Points, in no order, along strands that fork and pass close to each other.
(in the rows, 128 means zero)
Points whose rows are less than 191 apart are linked; no others are. Some points are linked to none.
zedo: [143 99 147 131 147 108 119 80 162 182 69 132 147 193 169 124 172 80 84 162 142 180 121 103 88 165 115 80 153 134 106 126 185 189 148 167 154 136 129 91 140 91 147 70 138 96 185 163 138 143 96 131 142 72 159 128 115 171 71 91 125 85 150 93 146 118 99 187 76 158]
rosef: [147 162 126 142 82 138 142 135 73 115 156 97 140 121 154 91 145 130 145 18 78 162 139 139 144 158 120 177 132 125 114 127 138 93 172 147 108 128 99 154 163 181 136 212 109 166 149 112 143 115 162 126 89 170 121 96 153 73 190 186 201 129 120 139 118 173 173 106 147 124]
Kiziz: [149 154 147 145 103 143 138 107 123 147 68 87 128 151 154 175 199 90 150 60 89 189 153 128 144 183 113 178 137 122 114 145 172 144 159 162 125 109 117 128 146 147 121 173 156 137 156 145 130 132 162 149 98 124 115 103 146 56 165 163 176 65 152 142 115 117 124 118 81 159]
vel: [146 146 136 164 80 126 128 175 122 99 148 130 135 47 132 89 113 124 158 83 74 93 96 202 144 133 142 222 99 107 133 135 117 73 72 118 48 134 173 124 120 172 107 181 128 179 107 69 112 101 175 161 87 146 96 123 153 98 158 179 147 162 135 161 98 158 139 79 171 172]
muvub: [130 129 59 101 106 156 171 106 148 145 183 133 131 64 138 123 107 155 133 126 117 83 107 99 137 73 190 125 81 161 113 121 51 123 142 127 95 138 149 99 153 114 133 156 100 92 130 97 135 149 91 111 113 125 175 119 126 122 104 112 104 167 125 66 129 76 170 70 133 110]
zafo: [158 115 85 105 92 111 97 123 188 121 108 119 102 149 108 141 120 45 177 158 113 111 89 117 80 149 92 130 173 166 57 89 120 129 96 174 144 110 180 88 109 140 138 127 143 94 100 159 84 119 64 89 173 93 110 155 139 189 87 146 86 98 146 114 164 90 87 154 94 180]
mavan: [84 139 165 162 89 177 173 83 147 127 145 124 147 121 139 146 106 172 67 151 201 125 157 134 130 114 176 80 21 128 135 180 103 160 202 102 95 133 113 107 143 111 156 121 100 99 193 115 159 113 125 142 53 111 148 64 158 99 132 88 156 127 110 119 93 121 183 99 117 103]
Fenog: [127 155 159 197 208 137 120 143 144 214 97 149 138 191 104 157 188 139 164 160 182 117 107 171 160 85 138 133 132 135 154 142 169 159 121 120 153 144 160 76 122 79 99 133 190 105 172 178 157 147 130 175 122 77 170 156 117 121 112 75 171 138 169 155 86 118 142 165 101 125]
fug: [166 156 75 95 112 119 118 144 204 130 136 115 69 142 97 145 137 75 200 157 133 84 87 147 121 113 94 149 202 152 64 91 113 124 109 173 149 109 166 96 116 143 109 178 163 98 95 173 67 139 79 125 189 112 132 154 158 154 104 149 107 105 149 130 132 91 94 136 88 141]
sas: [132 164 89 127 161 110 146 159 116 155 193 130 111 114 99 120 121 195 160 115 124 90 97 134 183 45 187 142 148 130 145 112 108 62 115 106 121 146 152 121 176 95 85 163 115 140 121 118 169 155 121 151 121 119 200 161 89 120 129 116 147 183 136 92 119 120 145 115 133 79]
Sifu: [140 81 127 83 148 81 67 145 109 136 92 125 119 201 115 118 145 81 129 142 100 145 116 94 107 171 86 102 215 90 133 88 185 123 117 155 187 131 97 149 117 151 148 60 132 143 116 153 107 123 117 69 172 114 95 143 100 170 128 147 116 94 126 125 214 166 57 173 115 129]
Suv: [150 149 143 149 105 138 136 95 157 187 82 105 130 151 149 165 197 94 150 106 123 172 144 145 132 151 107 156 125 150 89 155 163 156 150 151 134 112 147 91 141 133 124 164 153 114 173 162 117 131 124 156 102 103 122 135 152 87 141 128 159 93 153 145 110 98 116 126 83 162]
dife: [145 146 132 124 82 139 138 105 95 125 97 94 146 141 165 133 161 94 134 32 93 191 161 118 132 193 105 153 130 116 97 126 157 141 175 152 126 116 88 168 155 165 139 177 123 150 142 121 127 135 164 120 102 156 111 86 156 78 173 183 180 90 129 142 120 150 144 111 121 166]
gon: [139 164 140 124 118 151 133 149 125 112 111 83 81 154 99 194 199 99 197 120 125 111 150 188 171 131 107 197 178 106 112 113 150 136 131 148 141 94 114 118 111 143 95 167 194 137 120 167 78 135 155 196 160 141 128 117 121 76 150 165 165 73 152 162 124 124 105 145 109 130]
rud: [126 91 92 94 179 123 150 168 104 145 175 120 133 129 93 121 112 173 117 128 112 102 105 78 160 98 166 144 154 110 196 116 94 82 114 121 122 131 114 143 168 111 120 102 132 138 107 108 172 132 153 91 115 149 158 157 49 128 110 129 106 167 120 84 160 128 123 127 151 57]
Fud: [117 180 151 124 85 153 132 152 128 105 107 91 94 131 100 204 179 103 179 136 144 99 143 202 165 115 115 190 117 103 103 147 140 144 131 137 132 93 128 133 83 147 109 163 158 143 110 167 64 115 154 189 128 137 99 123 170 48 161 150 164 66 148 186 95 117 115 131 123 126]
bubi: [97 61 173 150 159 131 139 139 145 119 107 123 164 152 150 152 127 157 72 167 132 138 177 86 108 156 154 135 86 92 190 146 121 137 104 118 101 122 123 148 120 102 159 40 164 122 127 107 156 120 184 104 87 134 109 125 82 128 95 96 88 128 142 122 138 118 123 143 127 123]
Gif: [127 135 128 136 148 141 165 58 163 158 150 121 128 147 129 125 126 143 75 128 182 154 112 100 137 114 138 70 90 157 146 153 132 215 227 117 148 142 86 103 192 121 108 134 109 109 209 136 173 162 70 147 120 95 197 94 114 144 106 105 147 127 118 104 118 127 165 116 99 91]
kepeg: [110 151 165 160 89 132 99 146 166 118 83 128 119 133 111 183 150 101 142 183 171 88 124 204 135 129 102 158 81 137 91 184 137 139 92 128 101 112 204 93 73 129 128 130 157 112 108 171 92 119 118 185 141 113 70 141 181 85 136 90 108 108 155 193 71 91 102 133 121 163]
Novis: [144 133 106 114 176 134 161 60 122 150 170 121 126 152 122 92 118 134 83 92 132 169 96 67 155 111 138 90 124 148 148 144 127 180 220 136 145 151 87 106 218 112 103 158 104 115 179 120 178 181 75 138 145 105 206 116 88 136 119 135 142 135 96 83 142 137 170 113 84 82]
dises: [121 99 168 174 133 144 136 165 129 97 130 132 144 73 150 133 109 143 134 138 82 102 136 160 141 125 164 209 95 103 175 141 110 97 47 116 39 120 163 99 116 127 121 115 159 153 109 52 154 126 189 153 86 124 130 147 98 139 137 138 107 151 146 149 100 131 118 119 142 173]
nuse: [128 108 76 117 122 169 183 100 157 142 167 110 154 102 136 133 127 154 101 112 122 115 127 80 145 104 179 139 69 151 148 145 52 135 156 135 78 137 137 103 175 124 147 134 131 81 132 107 160 128 131 92 77 120 173 99 100 106 97 115 117 162 135 57 130 86 180 80 118 96]
datuf: [109 102 161 148 160 149 142 175 65 113 145 122 145 120 141 95 96 185 107 119 98 135 156 120 152 129 161 174 131 75 203 130 143 98 115 98 82 117 96 165 119 123 124 102 143 170 110 87 178 102 204 116 99 159 125 119 79 116 148 146 124 156 106 139 109 160 125 134 188 97]
viso: [120 167 179 190 182 155 116 136 128 206 70 138 122 202 88 172 211 112 176 155 183 133 118 190 170 117 117 152 129 115 126 167 173 164 131 132 142 131 164 75 105 109 105 148 199 104 160 207 145 131 144 185 121 88 127 152 143 91 123 88 176 119 169 182 85 119 122 169 107 147]
nitog: [108 127 112 147 110 172 181 97 150 146 159 105 151 117 142 141 129 167 83 134 157 126 134 114 156 95 196 124 56 146 145 160 85 139 174 119 79 141 123 102 174 115 129 126 134 87 158 104 168 122 129 120 51 112 175 86 123 87 114 96 143 152 127 92 105 105 192 88 125 80]
befi: [145 150 146 143 53 137 124 156 124 100 124 102 149 77 140 108 142 105 153 70 77 126 119 169 114 158 123 190 92 128 105 127 118 84 108 131 80 114 145 153 119 179 138 181 125 168 119 82 97 102 174 145 94 156 76 105 171 73 174 171 150 118 138 159 105 149 150 74 156 177]
bek: [91 142 185 174 132 144 125 156 67 87 130 132 129 104 141 103 98 188 109 132 127 118 163 162 159 124 145 155 111 62 173 155 148 86 125 88 83 125 98 179 95 126 119 106 125 164 109 89 163 95 203 139 94 156 110 119 139 102 177 130 139 150 102 186 85 169 126 140 191 112]
Ret: [135 116 135 138 181 124 139 113 190 190 115 154 138 168 116 141 127 139 125 204 199 105 93 127 109 80 145 78 121 164 118 120 138 192 149 121 176 156 162 90 128 62 118 99 154 73 181 176 135 142 85 152 151 87 182 138 117 164 82 60 114 141 155 106 88 104 147 146 111 93]
boneg: [116 177 123 178 185 123 131 156 107 178 155 135 119 141 101 144 144 192 163 137 161 106 96 159 208 40 185 149 145 127 164 130 137 101 126 99 130 153 145 110 154 87 66 152 144 133 140 139 172 142 132 174 100 88 196 153 106 109 149 94 174 177 156 137 96 129 152 137 126 95]
sudo: [58 102 125 113 85 149 129 121 84 57 133 127 162 81 149 86 71 143 70 136 141 126 173 74 83 178 115 61 78 109 112 116 99 132 129 107 118 129 73 196 93 147 155 73 101 131 94 71 117 126 144 63 162 185 88 85 172 153 116 139 91 125 89 126 118 130 132 101 148 138]
reb: [140 133 95 79 56 143 135 141 93 76 136 101 124 89 124 103 127 81 135 72 98 151 114 113 93 183 54 114 151 136 71 78 97 116 117 140 152 121 103 174 110 179 144 175 88 155 84 124 77 115 129 80 162 186 67 98 162 153 134 198 117 134 87 115 168 148 134 100 152 141]
kebuz: [121 107 156 158 75 115 101 139 167 97 73 134 136 121 142 168 131 100 127 181 150 120 135 173 88 148 108 138 73 148 92 163 145 134 74 127 94 112 212 94 84 115 140 112 149 101 111 136 92 118 116 160 137 112 66 136 162 125 123 85 85 104 158 179 105 83 94 144 121 181]
bebe: [125 155 104 115 67 150 144 127 73 94 176 114 142 75 151 54 110 122 120 36 99 143 133 132 111 171 111 135 109 123 92 116 103 92 163 135 107 140 81 167 149 187 154 199 85 169 130 107 121 113 141 101 116 190 108 71 175 105 162 177 173 141 90 130 123 171 170 87 176 129]
Zege: [125 170 169 159 104 147 122 148 147 125 93 118 105 132 102 192 166 114 169 159 162 96 128 217 169 119 115 172 109 110 108 175 141 143 116 133 115 108 169 112 79 130 110 146 155 124 105 171 99 109 142 188 117 106 86 132 172 63 146 119 148 105 152 195 87 112 111 136 129 149]
kivuv: [137 79 133 87 193 71 82 150 94 153 117 141 125 178 116 109 123 115 129 137 102 138 103 84 102 132 113 95 205 98 184 97 166 122 126 134 197 141 102 153 137 135 129 61 122 145 135 139 125 135 132 97 155 132 110 155 78 172 132 136 115 116 116 125 200 172 82 156 121 94]
Sos: [148 120 142 137 164 96 104 143 149 151 91 133 105 178 103 152 162 99 166 152 139 122 128 156 125 141 108 143 186 125 121 123 173 140 98 141 152 120 144 113 114 124 122 102 166 121 108 172 115 124 134 140 159 102 108 153 111 123 121 117 129 116 154 166 151 124 84 177 121 157]
buso: [142 161 110 105 69 139 144 66 123 121 144 112 126 90 137 113 107 110 119 84 151 140 133 135 122 141 120 89 88 151 80 148 114 164 207 123 146 121 91 138 154 172 133 187 79 133 159 129 111 131 73 123 99 122 128 80 185 108 146 138 156 124 108 137 130 130 139 91 127 151]
Gomo: [53 150 179 157 128 120 118 127 95 82 133 136 128 135 139 120 65 199 67 160 194 111 185 137 144 131 156 67 73 84 137 162 140 117 163 77 131 146 75 206 78 113 154 64 106 145 114 125 137 99 164 125 108 152 95 101 173 100 157 90 144 115 102 182 87 160 135 129 172 92]
fadim: [73 141 132 101 128 118 122 114 96 82 164 137 127 118 124 102 54 182 73 150 187 118 160 134 128 123 141 52 100 108 113 146 122 122 157 92 167 156 65 203 82 116 150 88 75 147 98 117 117 97 119 110 140 165 94 100 163 119 143 99 132 128 85 156 105 153 127 120 177 80]
mig: [152 135 61 94 93 144 158 92 143 123 166 147 129 59 143 105 101 120 138 114 117 102 104 110 110 93 137 100 97 175 97 112 59 130 130 126 128 132 137 102 137 128 134 173 77 109 129 101 99 139 57 109 145 139 150 126 141 164 110 135 92 155 100 81 152 98 161 89 135 135]
Sem: [115 77 132 94 176 114 145 106 155 150 118 133 141 157 127 137 123 140 84 176 165 128 132 83 108 108 154 72 122 131 165 120 127 169 149 128 170 144 111 130 142 81 146 62 142 100 154 148 143 139 119 100 133 114 139 132 83 151 76 86 102 127 134 88 155 130 140 148 113 92]
Nurim: [161 100 124 78 126 111 98 146 111 107 110 120 109 166 113 122 156 90 136 100 82 163 132 97 105 183 48 139 218 101 126 82 154 103 107 159 162 111 111 155 128 175 139 123 135 149 92 135 105 126 149 90 163 150 102 136 106 164 133 184 114 105 120 112 209 154 79 152 118 129]
fas: [142 106 142 110 120 127 114 193 87 83 146 148 135 94 121 88 97 131 130 107 80 136 137 139 112 144 85 163 157 94 155 98 118 88 67 110 106 100 122 172 104 165 141 116 109 179 85 91 133 111 170 108 144 177 101 131 115 164 148 180 88 154 94 137 138 166 103 125 195 135]
geke: [114 96 156 164 110 118 111 140 153 83 95 144 146 103 164 152 110 130 106 175 125 118 151 138 86 145 135 139 69 131 144 149 115 116 60 112 76 111 179 107 104 110 143 89 146 114 116 99 124 126 147 147 118 119 86 146 120 147 121 96 73 111 142 149 113 98 112 141 125 171]
ruguf: [77 127 148 136 80 148 113 159 62 57 154 118 138 90 152 51 81 155 92 108 101 135 160 99 89 172 98 105 85 94 115 99 106 88 117 112 98 121 83 218 76 169 156 102 101 161 91 64 116 113 189 77 168 212 79 89 176 143 150 164 99 137 91 158 97 164 152 97 193 148]
Dul: [117 110 140 166 91 136 140 115 150 100 117 138 157 72 163 140 112 138 120 157 130 104 148 137 95 121 159 140 56 149 140 151 93 114 101 117 75 117 163 104 103 116 142 114 124 94 125 92 123 130 133 151 91 132 107 139 140 117 133 102 103 132 135 136 103 92 153 94 137 162]
luror: [85 92 117 111 80 148 130 96 90 83 109 134 176 89 171 102 89 119 72 118 128 157 176 72 73 195 127 65 81 128 110 127 105 161 148 123 125 119 67 166 119 140 154 97 89 135 122 88 116 140 122 67 145 159 101 64 169 153 116 133 110 124 102 111 135 123 134 104 132 167]
nurol: [122 112 101 79 162 116 137 192 93 109 200 135 109 100 94 105 87 173 140 133 112 79 99 111 154 90 151 148 158 97 181 103 88 53 79 109 116 123 129 160 141 131 108 105 101 162 90 95 162 130 140 101 127 169 153 145 58 148 113 141 97 184 109 79 160 145 110 115 180 62]
mupi: [161 130 112 104 134 97 113 152 142 121 132 129 100 123 109 148 126 114 168 129 123 125 122 164 138 111 101 154 176 135 120 111 127 115 98 120 142 116 137 130 108 138 118 142 120 138 82 158 100 122 121 135 153 129 109 159 139 130 142 142 114 137 123 150 144 132 99 145 145 127]
zepip: [135 153 89 85 55 151 133 126 74 80 161 110 144 71 139 76 102 97 131 60 113 140 118 133 96 164 89 101 117 142 75 102 79 114 140 134 142 122 97 170 121 185 146 193 76 146 107 109 71 114 117 98 138 187 85 80 175 132 142 183 136 139 86 120 147 148 160 92 167 152]
vate: [110 197 115 177 141 133 118 133 103 159 162 134 107 126 100 136 118 187 159 116 169 104 114 177 206 45 173 127 119 135 128 154 143 92 164 98 125 160 147 113 140 99 93 181 103 150 149 147 161 115 117 167 79 95 179 147 141 83 167 94 193 149 133 155 92 140 172 122 153 94]
liri: [97 76 147 136 104 127 114 136 126 78 94 135 149 114 166 136 104 137 84 155 119 139 173 87 73 165 135 116 82 116 147 131 120 121 84 132 92 107 125 157 99 111 155 63 134 126 103 91 131 119 162 91 130 148 85 135 108 154 112 118 75 119 131 126 135 112 119 135 137 153]
sivul: [140 109 111 145 191 125 129 128 149 154 150 128 147 170 127 142 151 142 131 124 56 141 130 68 134 114 159 184 159 137 188 105 126 103 94 161 113 134 140 68 168 121 125 102 144 133 127 101 174 150 136 115 104 99 191 171 35 170 101 120 117 130 162 70 147 122 121 146 67 118]
vafe: [139 108 130 93 137 131 123 207 82 93 193 156 126 84 105 82 98 153 146 107 74 113 111 130 126 119 107 167 171 99 183 91 100 59 52 113 104 108 131 147 111 164 129 125 105 181 91 73 153 125 168 116 136 189 137 143 86 188 140 183 97 178 93 100 151 172 97 125 196 106]
nof: [111 102 103 94 113 132 145 74 110 115 122 135 140 107 161 114 113 126 79 117 142 157 157 86 105 164 133 62 103 142 128 135 114 191 176 118 144 131 70 144 159 125 140 109 94 118 140 115 142 145 92 84 142 131 133 91 138 153 107 129 118 126 97 98 154 132 140 131 128 131]
ses: [136 133 130 146 99 135 126 179 133 88 166 150 127 41 126 94 93 142 150 112 69 72 109 192 141 106 152 213 103 114 154 132 106 66 42 122 28 131 174 111 115 153 104 160 126 165 98 47 126 118 179 170 97 136 117 142 132 144 145 166 113 168 143 148 95 154 120 86 158 172]
nolor: [147 147 92 113 138 103 126 155 128 130 172 150 100 87 118 119 109 159 168 118 103 90 107 156 154 74 144 153 156 147 128 114 106 78 82 115 107 127 152 122 124 132 105 153 102 135 94 119 130 140 114 145 128 135 145 166 120 141 138 132 123 170 121 121 127 124 121 117 156 113]
nov: [139 120 136 155 170 110 114 122 131 154 111 137 146 147 145 132 161 120 141 104 72 167 151 98 128 136 136 163 161 132 174 121 154 118 102 141 120 122 142 89 155 122 134 117 146 129 134 115 166 136 144 125 114 112 148 162 79 139 133 127 139 125 141 103 143 121 126 161 100 143]
gel: [124 152 137 135 38 138 120 117 121 82 121 118 154 75 155 111 103 116 119 99 130 125 138 150 95 156 124 127 50 139 87 157 119 105 142 124 99 118 127 165 105 160 149 170 101 142 121 92 80 98 137 123 100 154 61 91 197 74 160 136 138 110 122 170 95 126 145 71 140 174]
didi: [133 97 164 146 165 111 107 119 136 152 79 147 146 169 164 145 166 108 108 125 82 182 164 104 104 175 136 143 150 113 153 123 170 134 95 139 111 123 133 107 129 113 145 74 147 141 143 130 157 129 151 120 108 102 124 149 90 152 121 115 120 98 143 127 149 122 100 173 105 169]
Lisok: [102 143 148 144 109 156 168 67 151 144 148 136 142 127 133 137 112 155 79 137 200 144 147 131 124 108 157 65 54 149 117 164 114 202 221 96 133 128 88 93 159 122 134 130 92 115 203 137 149 137 76 133 74 95 170 67 158 123 126 99 149 117 115 119 95 130 162 123 117 101]
gopa: [139 126 79 71 73 123 123 102 123 94 126 124 112 84 112 130 85 88 127 131 143 109 98 142 108 131 81 82 144 169 54 114 95 155 123 128 168 126 135 146 91 135 140 159 91 117 85 145 52 113 55 93 187 129 86 121 173 157 100 156 90 137 94 110 155 114 116 96 132 149]
Kav: [163 162 114 152 184 113 135 92 152 205 140 146 115 161 109 103 142 131 156 117 116 155 87 110 169 80 133 128 151 161 108 122 153 133 169 143 159 160 155 96 192 106 87 186 148 97 165 159 161 177 101 162 153 92 207 175 108 136 127 132 164 143 146 123 133 109 150 122 47 114]
big: [92 139 134 149 68 140 139 100 134 84 123 130 149 80 166 129 87 148 92 145 157 105 153 142 93 122 153 98 38 140 121 162 95 115 138 109 89 124 133 146 106 131 158 125 110 112 133 97 104 111 133 145 96 136 95 105 181 98 151 109 114 125 117 142 95 107 159 89 146 155]
fupib: [127 85 110 85 191 109 127 140 86 147 152 143 135 147 116 103 116 143 111 125 105 134 119 59 124 118 145 110 182 113 197 112 129 112 130 125 169 133 89 149 155 118 142 86 115 129 137 117 161 140 139 92 146 150 142 148 62 158 127 141 117 132 106 94 184 154 116 138 133 69]
Dosu: [78 168 191 174 134 127 118 136 90 103 116 137 133 152 137 139 103 182 105 131 181 130 169 163 167 119 133 100 97 84 138 157 163 120 167 85 128 138 101 184 93 114 142 103 117 162 123 134 140 97 184 136 88 137 100 114 180 89 172 101 172 120 106 201 87 170 137 153 168 109]
Gep: [130 87 167 141 141 102 104 104 148 154 68 135 147 184 171 134 164 97 96 156 125 169 160 93 82 176 123 99 147 121 128 134 183 157 112 149 142 131 139 103 122 95 154 56 141 116 158 160 137 136 124 119 120 87 120 143 109 158 93 91 112 89 155 116 143 112 87 198 101 169]
dozi: [107 139 106 79 153 90 96 135 115 98 150 151 112 119 94 128 68 153 87 170 185 95 112 158 138 101 123 54 145 130 105 140 124 144 133 90 208 151 110 189 68 111 129 85 80 143 88 159 100 103 75 118 172 147 89 123 155 126 136 92 115 130 106 139 123 153 122 128 179 80]
sokev: [145 139 101 82 173 90 98 125 143 133 134 157 96 134 89 143 92 120 135 171 172 86 90 153 133 90 112 73 169 156 104 124 130 155 133 114 213 153 144 148 98 96 119 119 103 118 104 178 104 119 63 134 184 122 126 152 141 135 116 93 117 141 126 131 122 137 118 135 147 89]
Sezo: [120 89 173 153 171 136 135 172 102 117 140 140 141 107 129 122 109 168 131 128 74 129 152 122 140 139 149 197 138 85 201 135 134 99 72 108 74 112 119 136 122 126 134 88 148 167 112 74 174 109 192 124 105 143 140 133 62 143 138 154 103 154 128 131 130 149 96 141 162 131]
lito: [156 147 60 79 100 117 135 112 149 120 154 140 102 76 117 116 92 109 160 125 129 92 82 130 114 95 103 88 141 178 64 105 78 128 119 121 153 128 150 123 106 127 125 177 76 115 100 133 83 129 50 110 177 133 126 145 167 161 115 138 98 147 111 97 148 103 130 96 135 129]
Pab: [94 88 155 147 160 123 151 133 157 126 117 130 145 150 134 159 122 170 86 184 173 117 158 122 129 106 159 102 86 117 170 148 113 140 128 103 125 134 115 138 119 81 140 54 158 96 126 133 147 118 157 133 98 125 124 124 101 112 102 79 119 139 135 119 124 116 151 144 143 91]
Regot: [152 121 115 81 208 84 88 134 145 160 133 156 101 162 93 122 96 121 127 178 182 78 73 108 123 77 134 52 179 145 129 108 146 160 151 127 234 173 132 142 141 85 117 100 120 112 148 173 129 143 71 131 195 107 149 157 111 151 102 85 120 132 132 123 139 142 119 136 123 78]
bet: [119 89 103 86 148 134 161 84 136 135 134 131 149 131 135 129 115 138 84 135 145 146 138 63 113 129 144 83 112 139 148 131 103 171 163 124 149 133 88 127 155 107 144 84 108 103 143 122 150 139 102 94 138 125 158 112 97 148 85 107 106 137 111 82 158 111 143 134 115 105]
Gived: [169 117 87 103 85 127 114 89 170 136 91 121 111 126 143 131 141 48 154 131 111 156 114 95 88 155 101 104 168 173 70 97 126 150 132 163 146 115 147 97 135 140 133 143 123 102 129 151 97 131 63 95 163 94 126 143 137 177 104 147 102 112 138 94 163 101 106 144 83 179]
kog: [153 143 113 131 194 118 141 95 134 171 163 140 122 158 111 96 129 145 125 110 122 153 76 83 165 81 147 109 154 149 137 122 131 132 174 130 163 160 125 111 210 97 92 176 135 107 165 132 169 185 93 156 158 101 216 157 78 140 126 127 155 136 116 102 137 132 158 128 64 78]
dar: [158 113 97 107 79 136 124 64 146 148 87 130 136 103 169 120 145 49 124 109 101 178 124 86 85 172 100 114 143 165 96 135 139 172 148 164 129 121 130 107 158 152 135 150 102 111 156 128 119 145 67 108 135 101 127 112 147 146 114 139 111 106 126 83 153 104 121 121 79 184]
muvu: [140 106 104 79 75 120 105 168 104 78 115 109 107 140 110 127 142 79 133 106 94 155 129 104 96 187 38 129 194 115 92 65 127 107 92 145 163 102 115 177 95 172 142 132 115 160 65 125 76 119 143 64 177 159 73 115 140 165 123 201 99 110 109 117 201 148 87 140 151 135]
Dopar: [115 111 135 141 102 137 117 162 82 76 132 130 150 95 154 82 103 140 107 96 80 151 157 115 91 169 115 141 114 108 136 106 118 97 105 115 91 112 99 186 102 162 149 121 109 158 97 73 134 103 191 98 135 191 94 114 138 130 155 166 114 143 100 145 115 155 145 119 178 154]
tas: [132 93 121 118 210 109 136 124 165 179 144 129 133 179 109 137 141 139 116 157 119 124 97 65 134 97 155 123 158 139 185 112 124 129 136 151 159 142 127 94 171 90 128 80 154 102 157 141 162 149 121 106 125 98 184 162 48 164 85 97 118 135 150 74 163 124 127 150 78 87]
firav: [141 155 146 201 200 128 132 96 131 217 109 136 139 193 127 134 193 139 143 132 121 172 113 119 175 95 134 149 142 146 149 137 184 143 148 142 145 150 154 65 166 89 99 155 183 100 183 155 166 159 122 171 111 73 180 168 96 124 128 105 179 131 154 128 113 119 161 150 59 123]
fodo: [159 140 142 130 140 133 121 151 148 129 108 91 71 173 103 175 200 80 201 108 86 134 141 155 162 162 97 210 219 106 127 100 156 112 105 165 115 105 133 91 144 160 88 158 204 132 115 154 93 138 155 173 160 139 137 139 108 104 142 177 152 82 167 135 154 120 87 158 81 148]
pugad: [159 162 78 82 119 101 120 168 178 117 154 127 66 127 70 158 133 111 205 136 125 76 90 187 153 108 89 173 204 153 92 98 112 107 85 156 143 114 161 115 103 144 96 174 140 126 66 176 81 140 94 146 183 136 126 159 151 133 128 154 113 130 139 144 133 112 95 121 122 130]
gime: [119 177 120 158 115 135 138 125 114 137 146 133 124 108 127 130 114 177 140 107 138 115 136 170 165 81 168 128 94 125 128 150 127 93 154 104 107 146 133 118 127 124 112 173 108 136 142 127 139 109 125 159 75 115 142 140 155 91 166 108 181 145 122 149 99 146 170 117 162 109]
rakov: [144 102 159 143 167 111 118 105 168 187 82 152 144 200 133 121 156 100 112 194 196 133 117 129 94 126 110 68 136 148 105 138 171 202 152 142 178 147 153 84 131 90 137 93 153 75 202 197 125 140 101 157 154 82 156 126 129 162 70 66 132 122 164 125 97 115 129 176 98 120]
nizan: [137 165 173 184 132 156 129 121 155 207 58 107 126 188 120 179 222 91 174 140 154 148 127 169 138 142 112 161 122 128 101 161 171 170 133 156 127 118 177 66 117 124 114 154 190 97 170 202 128 132 135 174 116 86 118 148 150 81 121 98 155 96 175 155 93 86 105 148 86 160]
fif: [157 137 144 125 182 111 102 145 150 152 100 117 85 200 92 153 193 87 183 132 110 140 128 144 145 163 94 169 216 112 133 107 174 127 111 162 148 125 133 98 132 146 120 124 186 125 118 175 106 128 137 147 160 109 133 156 106 125 125 137 138 95 164 145 167 120 81 184 83 147]

Follow the links from the first point to the second, and from the first to the third. Name the last point that the two ways share.
bubi; fug; gel => geke
big; nolor; rakov => geke
Ret; geke; Dopar => Sem
kivuv; liri; didi => Sem
zafo; gime; geke => mupi
boneg; fug; gel => mupi

A fork is a point with three links, a tip a point with one. Leave the first point through the second and follow the links. Name the first fork or tip that comes.
Sifu; kivuv => Sem
dises; Sezo => Regot
dar; Gived => mupi
mupi; Sos => geke
mavan; nitog => gopa
nov; didi => Ret

A fork is a point with three links. Follow the links from the first point to the second and name the forks in between, in order.
Sifu; bubi => Sem
Fud; sivul => geke Sem
nof; ses => Sem geke
mupi; vel => geke
nolor; befi => mupi geke
Pab; pugad => geke mupi
Gived; nolor => mupi
tas; nolor => Sem geke mupi

Name the points in between on the shortest way along the links from the first point to the second, in order.
geke; Gived => kebuz kepeg Zege Fud gon fodo fif Sos mupi pugad fug zafo
Nurim; kog => muvu reb zepip bebe rosef dife Kiziz Suv nizan viso Fenog firav Kav
rakov; Fud => zedo Gep didi nov sivul tas Sem Pab bubi liri geke kebuz kepeg Zege
kivuv; nov => fupib rud nurol vafe fas Dopar ruguf sudo luror nof bet Sem tas sivul
